Each scene shows the same named points in several views. A view is turned or mirrored, and shifted as a whole, has a little noise and may leave points out.

Scene 1
View 1
<130>: [-28 -54  11 -19   0  14  -7  28   6  -9   4  18  21   7  31 -39 -35 -13
  19   3   3 -18]
<128>: [-20 -37   8 -32  12   6  31  45  11   6 -12  36  -7   4  34  -9 -21  -2
  13   2  11   3]
<133>: [-19 -12 -16  -8  -9 -31  35  54   6  16   2  -5 -21   3  -4  -2   2  -4
   0   1  25 -14]
<141>: [ 15   8   6   9  -2 -14  16  23   9 -14 -23 -43   3   5  -1 -12 -18  -4
   9  12   4   1]
<8>: [  4 -35   5 -14   9 -14  15  20  -3  -5 -18 -18 -16  25  11 -21 -26   7
  24  19  13   9]
<124>: [-18 -34  10 -11  -1 -13  26  35   4  -3  -1  -7  -3  11  23 -27 -24  -9
   3   5  10   3]
<29>: [ -1  -6  -6  -1  -4 -16  14  34   7  -1 -12 -19  -3   4  -3  -9 -11  -3
  12   8  13 -12]
<239>: [ -6 -16 -27 -10  -5 -24   5  40   1  13  -6  -6 -20  10 -21   0   1   6
  26  10  28 -28]
<162>: [ 21   5 -15  -8   8  -4  -4  24   9  -2 -33 -12  -8   6 -17   9  -8  11
  38  17  16 -16]
<64>: [-12 -37  -4  -4  -7 -24  11  29  -4  -1   3 -25  -9  20   3 -30 -20  -4
  12  11  16  -9]
<163>: [  7 -33 -10   0  -3 -44  12  18 -15   0  -8 -54 -31  37 -15 -26 -17  10
  22  25  24   2]
<171>: [-11 -55   0 -16   3  -2 -15  16  -5  -6  -3  -5   2  25   9 -37 -32   1
  34  16  12 -15]
<189>: [ -6  -6  -2 -10   0   8   4  37  17  -3 -15  10  12  -8   8  -4 -14  -6
  17   2   7 -20]
<120>: [-21 -12 -22  -4 -14 -20   9  49   8  11   5  -1  -4  -2 -11  -6   1  -7
   9  -1  22 -35]
View 2
<189>: [-50  22 -10  43 -12  18   8  -6  -1  36 -26  12  12 -27   1   5   0   4
  29   6  -6 -20]
<120>: [-34  19 -36  45 -16  -9  14   2  -3  30 -16   7  21 -28   6  -7  -9  29
  21   5 -30 -38]
<29>: [-38  14 -14  31 -19  -7   4  -1   3  25  -5  19  15 -34  17   7  -7  18
  25  14  -1 -24]
<128>: [-56  15  -7  38  11  14  -7  12  33  34  -8   1   8   3 -25  11  -1   4
  33 -11 -14   1]
<133>: [-30  13 -31  35  -5 -20   8   1  25  30   4   7  20 -26   4  -5 -23  35
  22   8 -24 -31]
<124>: [-52   0 -10  35 -11  -6  -6  23  16  26   1  23   9  -9   7  23   1  18
  37  -1 -15   0]
<239>: [-22  27 -32  30 -18 -18   4   0  -4  12  -3  -2  22 -28   2 -12  -3  23
   9   6  -9 -43]
<162>: [-29  35  -6  20 -23   3   1 -16  -9  12 -10   4  16 -42   7  -4   3  -1
  11  16  27 -37]
<171>: [-47  13 -14  32 -27  -4 -13  33 -24   2  -7  14  11   0   1  21  32   4
  25 -10  -5  -8]
<141>: [-42   9   2  23 -29  -6   1  -5   2  25  -1  34  12 -48  35  19  -7  13
  31  26  19 -17]
<64>: [-38   4 -20  30 -24 -22  -5  25  -2  11   6  22  15 -16  17  17   6  25
  27   3 -12 -15]
View 3
<64>: [-25  -2 -21   0  13  17  10 -11  20  16   5  -6  -1   8  -2 -11   3  31
  -4   8 -20   1]
<130>: [-38  -5  -8 -18  18   6  38 -38  43  14 -20   0   7  -1  25 -12 -14  34
  23  43   5 -10]
<124>: [-39 -11 -17   5  23  16  17 -19  33  24  12   1   4  -4  10 -17  -3  19
  12  22 -13  -6]
<162>: [ 18   1 -30  12  24   6  10 -38 -21 -11  -5 -10  -7 -26  20 -24   4   6
 -23  17 -33  -6]
<128>: [-29  -4 -12  10  42  15  28 -44  46  20   8  11  -1 -33  30 -10   6   1
  23  20   3 -22]
<141>: [-16 -22 -31  18  16   7   2 -13 -14   9  17 -11   1  -8   8 -39  -8  12
 -15  32 -45   5]
<133>: [-14   0 -11  17  32  13  11 -15  28  14  28  -4 -35 -21   3 -26  33  21
  -6  -6 -19   0]
<8>: [-19  -3 -33   8  20  23   7 -23   9  16   2   1  21  -3   8  -2  -8   6
  -2  10 -22 -11]
<120>: [ -6   3  -5   2  24   2  21 -21  23   2   9 -12 -41 -16   9 -32  28  37
  -9   8 -16   4]
<163>: [ -9   5 -38   7   7  29  -9   0  -5  14   8  -9  12  18 -16   1   3  21
 -23 -15 -37   2]
View 4
<163>: [ 12  41 -18 -30 -30  16  19 -11  12  -2   0 -32  29 -15   6  11  28  25
  37  15   3   9]
<189>: [-25 -19  15  -8   8   9   7 -22  21  -9  14 -41  -7   1   3  -5  -8  55
 -11   7  24  -6]
<120>: [-14 -12  23 -24 -23   4  13 -36  37 -21  14 -32  12 -23  11  -4   2  42
 -14  14  26  15]
<130>: [-20 -30  16   1   1  -2 -15  -5  24  11  36  -3   9  -4 -21   1   6  65
   2  30   8 -36]
<29>: [-12   2   6 -24  -8  14  20 -22  15 -12   9 -44   4 -11  10   2  -1  42
   5   7  14   2]
<8>: [  0  11 -13  -7  -8  14   6  -1   6   0  14 -36   8   5   2   2  22  48
  29  21   1  -7]
<239>: [ -6   9   6 -14 -24   9   9 -31  37 -20  -1 -38  15 -10  12  -7  18  37
  -4  12  31  28]
<124>: [ -7 -17   7 -15 -13   7   9  -6   8  -6  35 -29   6 -11   4   2   9  56
  18  28  -6 -17]
<162>: [-16  19  -7  -5   7  19  11 -24  22  -9 -16 -54  -3  13   8  -6   6  40
  -1  -4  33  16]
<133>: [ -4 -14  16 -25 -33   8  22 -29  23 -32  24 -47   8 -21  26  -7  11  45
   0  21  11  23]
<64>: [ -1   5   2 -24 -22   8  11 -13  18  -2  20 -22  21 -18   1   7  14  40
  19  22   4  -7]
<141>: [-15  14  -2 -32   6  21  30 -16  -1  -3   5 -53  -1  -7   9  10 -14  37
  16  -4   7 -11]
<171>: [ -8   5  -2  -1  -6   4 -13  -5  27  14  13  -6  20   1 -20   4  21  49
  15  24  14 -20]
<128>: [-13 -40  10  12  -6   4  -5  -5  13 -18  40 -40 -10  10  10 -16  19  73
   6  35   3  -5]
View 5
<124>: [ -2  40 -16  -3 -34 -14   9 -13  -5  30  15 -13 -12 -15  26 -32  -2  37
  -8  16  13 -14]
<162>: [-25   1 -27  24  11 -24  -3 -20  -1   5  15 -15  -5 -18  36 -16 -27 -22
 -19   6   6 -41]
<8>: [  1  19 -33  -7 -31 -22  15 -12  -9  19  11 -12 -17 -17  46 -22  -6  16
 -14   8  12 -40]
<171>: [  4  30 -45  28 -32 -22  21 -18  -8  20  -4  -7 -38 -15  42 -11  -7  26
  10  12  17 -23]
<239>: [ -5   8 -31  21 -11 -12 -10  -9   8  16  16  -3  13 -14  21  -5 -19 -17
   8  26 -10 -20]
<130>: [-10  59 -30  30 -25 -17  15 -21  -8  29   1 -14 -39 -15  26 -19  -7  53
   7  23  26  -2]
<64>: [ 13  19 -22   9 -40 -14  10 -14   0  24   7  -3  -8 -13  27 -25  -1  15
   3   7   3 -16]
<128>: [-27  61 -31  -9 -11 -14   0  -4  -8  31  26 -24 -12 -19  28 -15 -15  46
 -11  48  16 -20]
<29>: [-10  16 -10  14 -13 -16  -2 -19   2  18  16 -11   2 -14  20 -30 -12   2
 -13   7   4 -19]
<189>: [-31  37 -14  28   7 -17  -4 -22  -1  19  15 -19 -12 -16  17 -24 -21  16
 -13  20  15 -12]
<120>: [ -7  24 -14  29 -13  -7 -12 -15  10  24  16  -4  11 -13   5 -17 -15   1
  10  26  -6   2]
<163>: [ 28 -13 -30  -4 -50 -19  14 -11   0  15   6   3   1 -14  44 -23   1 -12
  -2  -8  -7 -40]
<133>: [ -4  23 -11  -2 -21  -6 -15  -5   9  28  28  -8  27 -14   9 -21 -11   2
   0  32 -12  -9]

Which points are out of place in each view (at most two, in the order of its rows)? Write none if all are in place.
view 1 -> <124>
view 2 -> none
view 3 -> none
view 4 -> <162>, <141>
view 5 -> <130>, <120>
